Points, in no order, along strands that fork, close into loops and pass close to each other.
Two points are linked if the straight distance between their rows is under 54.1. Some points are linked to none.
mobu: [-23 -18  -1 -16   0   9   1   6  28 -14   2  46 -14  11  13   5   7  -9
   0 -37 -16]
zope: [  4  -7   2  18  14 -15  -1  -9  -1  29  -9 -17 -14 -42  12  -7   3  -2
  -4  12  21]
kalo: [ -1 -22  -8  -4  38   8  50   0   4  -5  -1  31  -2 -15   9  15   1  -4
   0 -15  -5]
giba: [-18  11 -14 -13 -16  24  10  29  13 -11 -12  31 -25  13  10  18 -19  10
   6 -33 -12]
kize: [ -3 -14   2  -9 -13   4 -14  11 -29  -4 -12 -23 -12 -33  24  -4   0   3
 -20  12  21]
kilil: [ 21 -18  15  20 -14   7   4 -26  -5  -1  16 -32  12 -27   2   1  16  -2
 -10   0  43]
fiki: [  5  13   6  22  26  -9   7  -4   5  25 -36 -11 -14 -35   8   9 -11  -6
 -14  10  18]
bes: [ 13 -12   8  23  17 -17  28 -21   7   9   5   8  -5 -18  -1  -3  14 -11
   1   2  28]
Pil: [ 11  11  -1   8   6 -27  -4  -2   7  10   6  -3   1  11 -21 -17  19  -5
  18  17   1]
sedu: [ 23  -1  -7   8  38   4  29  -9 -28   0  -1 -19   5   7   0  -6  14  10
  17  33  18]
Zage: [-13   0  10  14  -2 -16 -77  -1  15  28  -4 -20  20  19   3 -20  28   6
  10   0  -9]
boton: [ 18  17   4  32  -1 -19  26 -14  12 -15   8   0   3  12 -25   2   1 -15
   6   7  21]
Nikuf: [ -7 -10  -5  -6 -39 -28 -30  14   9  -4   4   2 -16 -25 -12 -18   3  -2
 -10 -16  -6]
Zof: [ 15  19  -2 -11  -1   2  -1  13 -20 -21  -4 -16   1  28  -9 -19  -2  -2
   5  28   6]
tiv: [ -4 -16 -21 -38   7   0   9  16 -12  -8  15  19 -11  10 -10 -11  -6   8
  10   7 -49]
redi: [  2  18  13   5   6   5  -3  11  11  -5 -44  12  -4   1  15   1  -5 -18
 -21 -14  30]
kad: [-18  21 -22 -24  30  21  -3  11  17 -17 -11  12  29  38  -1  11 -11  -4
  -2 -22 -49]
zumem: [ 18 -26  17  12 -12  15  31 -42 -19   5  34 -17  19  -9  -6  11 -13  10
   4  24  11]
rado: [ -4  29  17  14  14 -11 -44  -6  28  23 -30   2  21  41  -1  -6  14  -7
   2  -3   0]
zub: [ -1 -25  -5   0  -8 -12 -10   1 -12   8  -5 -17 -21 -43  12 -10   4   1
 -14   8  12]
kig: [ -7   5  -5   5 -40  23  13  -6 -22 -11  19 -16  -1 -24   9  23 -42  14
 -11   5  14]
Nufo: [ 24 -17 -10  -2  36   1  35 -16 -26   7  18 -10   4 -11  -2  -3   4   6
  12  32   0]
Nepa: [ -7   9  -4   4   2  35  32 -22   0   2   3 -11   4 -23  21  32 -36   6
 -12   8   8]
pel: [  3 -15   9  -2 -13 -27 -35  -8  14  12  16  -1  10  11 -19 -25  43  -7
  16  -1   1]
zezur: [ 16 -29  10  -1 -17   3  22 -20 -36   0  31 -10   0 -18  -5  -4 -10   6
   4  21   3]
daf: [-20   0  -1 -12  18   1   9   0  35 -11   2  41  10  27   2   9   9 -15
  -1 -29 -25]
toli: [ 21   0   7  14  22   7  15 -16 -21   3  -7 -30   7   6  13  -5  12   3
   6  30  39]
Ris: [  9   5   0  34  28 -29  13 -11  15  24  -1  -4  -2 -12  -9  -2  22  -5
  17  16  28]
kitu: [-10  -6 -11 -23  28 -17 -18   8   9  14   7  13  -6  15  -3 -19  20  -2
  17  11 -37]
mim: [-24  11   0  -8  -7 -17 -63   6  13  16  -8  -9   1  13   8  -7  -4   0
  -8   5 -43]
tepam: [-18 -15   7 -16 -26 -14 -57  -2  14  -2  13  -1   5   4   4 -16  18  -9
  -5 -22 -22]
zunov: [ -6   4  -4   6 -21  39  35   2 -10 -13   8  22 -11 -10  17  32 -29  18
   4 -28  18]
nozi: [ -6  23   3 -17  34   2 -37  15   3  15 -33  -1   6  27  10 -13   6   1
  -6  16 -25]
Suf: [ 15 -29   8   1  -3  10  42 -17 -19   2  27  18  -1 -15  -8   5 -17   5
   8   6 -10]
Zav: [ 19  23   7  19  -7 -15 -13   9 -18   9 -19 -46   0   0  -9  -9   9   7
  -1  25  41]
numiv: [-31  14 -27 -35  23  32   2  17  20 -10 -12  21  11  36   3  24 -11   4
   3 -39 -51]
Biz: [ 14 -25  16  19  -3  -5  23 -32  -3   2  17  -6   2 -25  -1   1  16  -8
  -3  -2  34]
lev: [-17 -11   4 -20 -29  10  -8  10  13 -17   3  34 -15  11   7  -3   7  -5
   0 -33  -5]
gorus: [ -3  -5 -17 -16   8   1  37  11   8 -13  17  39   2  14 -25   6 -10  -2
   9 -21 -40]
pon: [ 12  21  -3  11  -8   7  14  -4 -13 -10   1 -28   0  -7  -4  13 -35   0
 -13  22  16]
mel: [ 13   3   2  26   7 -24 -14  -1   6  31 -12 -20  -7 -24  -7 -14  20  -3
   5  12  33]
las: [ 14  35   4  26   5 -21  -1   5  10   9 -25 -14   0  -1 -15  -4 -12  -9
  -7  11  18]
tov: [-11 -13  -8 -14 -24  16  15  18 -22 -15  13  14 -20 -13   8   8 -20  12
  -1  -7  -8]
Bizus: [ -2  -1  11  -4   1 -11 -14  -3  23  -5  -7  21   0  15   0  -9  23 -21
  -2  -8  11]
Lozis: [  1  22   1   8  16 -20 -26   2  20  17 -10  -1  11  30 -17 -17  23  -6
  14  15  -1]
Nozuk: [ -8  20   8 -10  42   6 -51   1   5  26 -32  -4  25  40  15 -13  23   6
   8  16 -16]
ruma: [  3 -15   7   1 -20   6 -10 -12 -27  -3   4 -46   5 -35  15   8  -3   9
 -23  16  24]
donov: [ -7  -2   8  -2 -10  51  39 -30  -6  -6  18   1  14 -12  25  36 -32  15
  -1   5   9]
fav: [-16  -4 -18 -18   5  19  28  22  13 -16   9  48  -2  24  -5  21  -5   8
  13 -38 -35]
panag: [ 17  17  10  15 -20 -17 -31   7   2  -2  -2 -28   9  29 -21 -20  23   1
   9   8  25]
neguf: [-13   3 -16 -13  33 -17 -22  -6  24  17   4  10  -2  17  -8  -4   6  -5
   7   2 -51]
foviv: [ -4 -27   2  -6 -48  15  19   1 -23 -10  25  10 -14 -23  -1   6 -15  10
  -1 -19   1]
dolo: [ 19   2   8  10  -2   2   3   0 -30 -11  -6 -36   7   1   8 -10   7   3
  -3  24  37]
botop: [  2 -27   4  -6 -52   0  -7   8 -13 -18  21   7  -7 -30  -6  -8  -2   0
  -7 -27   7]
lora: [-16  20 -13 -33  26  21 -18  19  -2  -9 -15   5   9  39  13  -1  -9  -3
 -11  -6 -36]
Bino: [  8  -8 -10  -7  18 -11  18   4 -21   8  15  -1 -13 -13  -8 -11   0   0
   8  22 -13]
divu: [  8   9   9   3  -9  12  -5   8  -8 -17 -24  -5  -2   1  14  -6  -5 -11
 -19  -3  33]
tatug: [-11   1  -7 -24  10  -5  -8  17  12  -7 -15  16 -15   7   8  -8  -6 -10
  -7  -5 -24]
Zos: [ -7 -19   3 -15 -28 -22 -31   2  17  -3  16  10 -12  -7 -12 -19  11  -8
   0 -16 -23]
nur: [  8  17  16  23 -18 -23 -50  12  12   9 -15 -30  19  23 -23 -20  39   4
  17  -2  29]
Tusi: [  8 -18   1  -4 -40 -21 -23  11 -12 -13  14 -12  -7 -28 -15 -16  15  -2
  -6 -13   9]
lubu: [  9  11  -4   7  11  19  20 -23  -9   2   2 -32   5 -18  11  20 -27   7
  -8  29  11]
zefed: [ -2 -20  11   0 -38   1   5   4  10 -21  12  22  -6 -12  -3  -3  10 -12
  -8 -37  11]
Dofe: [-28   5 -11 -13  17  -8 -46  -9  14  15   7  -5   1  20   7  -3  -9   0
   1  -1 -60]
tev: [ 16   4  12   2 -21   1 -24  13 -22 -20 -24 -31   7   1   6 -11  14  -1
 -14   3  42]
ligin: [  2  13  10  10  22  -7  -2  12  13  12 -47  11 -16 -11  10   1  -9 -12
 -19  -4  11]
geda: [  8  25  -1   9  -2 -15 -16  18 -14  10 -23 -27  -8  -2  -5  -8  -5   3
  -7  26  16]
Ziri: [  4 -31   1  -2   5  13  57  -5 -13  -1  23  37  -4 -14 -12  18 -19   9
  10 -20 -26]
nolap: [-11 -10  10   0 -14 -17 -67 -12  20  13  14  -6  18  13  -2 -23  33  -6
   3 -10 -14]
fen: [ 18  25   4  37  17 -12  26 -14   7  -1 -13 -10   4   6 -10   9  -4  -8
   1  11  34]
doli: [  2 -19  12   4 -24  17   8 -31 -11  -2  18 -27  10 -37  14  16  -9   2
 -13   7  24]
sibas: [  8   8 -13   8  39 -12  31   1   7   5 -15   4  -3  -9  -4   8  -2  -5
  -7   4   1]
Siz: [ -5  21 -11 -30  24   7 -24  27 -12  -4 -29  -1   3  24  13 -11  -2   2
  -9  20 -28]
lup: [  1 -10 -13 -16  25 -19  -1  10  -2  14   3   5 -17 -10  -6 -19  17   1
   9  20 -20]
Rud: [ 16 -13   3   3 -10 -28 -11  -4  -6   9  17  -7  -2  -1 -20 -29  29  -4
  17  15   7]
Zopit: [-17  13  -3  -7  44   3  -1   6  31  -4 -25  32  20  29   9   7  10 -15
 -10 -26 -30]
savo: [ -2  -9   9   8 -29  42  38 -24  -8 -12  15  11   4 -12  17  28 -25   7
   1 -15  23]
degez: [  7  -3   6  12 -18  13  32  -9  -6 -16  12   7   2  -8   3  11 -22  -8
  -5  -5  17]
bev: [ 21  16   8  27  -9 -10 -13  10  -8   4 -12 -44   8  22 -16 -16  27  13
  20  24  42]
Sir: [  1  27   1  -8 -18 -22 -35  24 -15  -8 -19 -23   0  11 -10 -12  -4   2
 -10  20   5]
Mifiz: [  2   6 -14 -10  15 -11  27   3   6  -9   9  19  -4   8 -20   4  -6 -10
   4  -6 -25]
depu: [  2   8  -6   4  -3   1  28   1  -4 -12  13  17  -6   1 -10   6 -17  -7
   2   1   0]
zek: [ -8 -15  -7   9  30  17  63 -14   7  -5   8  24   2 -27   9  35  -7   3
  -3 -17  -9]
bageg: [ -2 -19 -13 -22 -14   3  19  16 -19 -11  21  17 -18  -6  -8  -5 -16   6
   5  -1 -30]
bap: [-31   8 -20 -26  -5  26   1  23  23 -15   3  35 -12  29   8  26 -13  11
   8 -38 -38]
Mov: [ -6 -16  -3   6   2  24  57 -17   0   2  19  30  -6 -23   6  34 -24  12
   5 -21  -9]
Sufe: [ 11 -13  12   4  -5  37  42 -39  -6  -2  27  -7  26  -9   7  23 -26  15
   1  21   3]
dat: [-16  24   0 -14 -19 -21 -53  24  -3  -3 -10 -16   2  16  -5 -12  -8   1
 -14  11 -21]
zeki: [ -9  19  14  29   1 -16 -63  -4  27  34 -15 -11  27  25  -9 -10  28  -1
  17  -1   2]
tad: [-18   2 -16  -3 -26  30  22  25   2  -6   6  27 -33  -8  19  27 -23  24
   8 -36   4]

How many points has the smallest loop of links through each point below? Write - if it is on no loop.
Pil | 8
kitu | 14
bes | 10
depu | 10
lubu | -

A fork is a point with three links, a tip a point with one. Leave the first point through the second and follow the links. Name the first fork or tip that comes.
Sir, dat | dolo
kalo, zek | donov
zub, kize | zope
Bino, lup | geda
Sufe, zumem | kalo
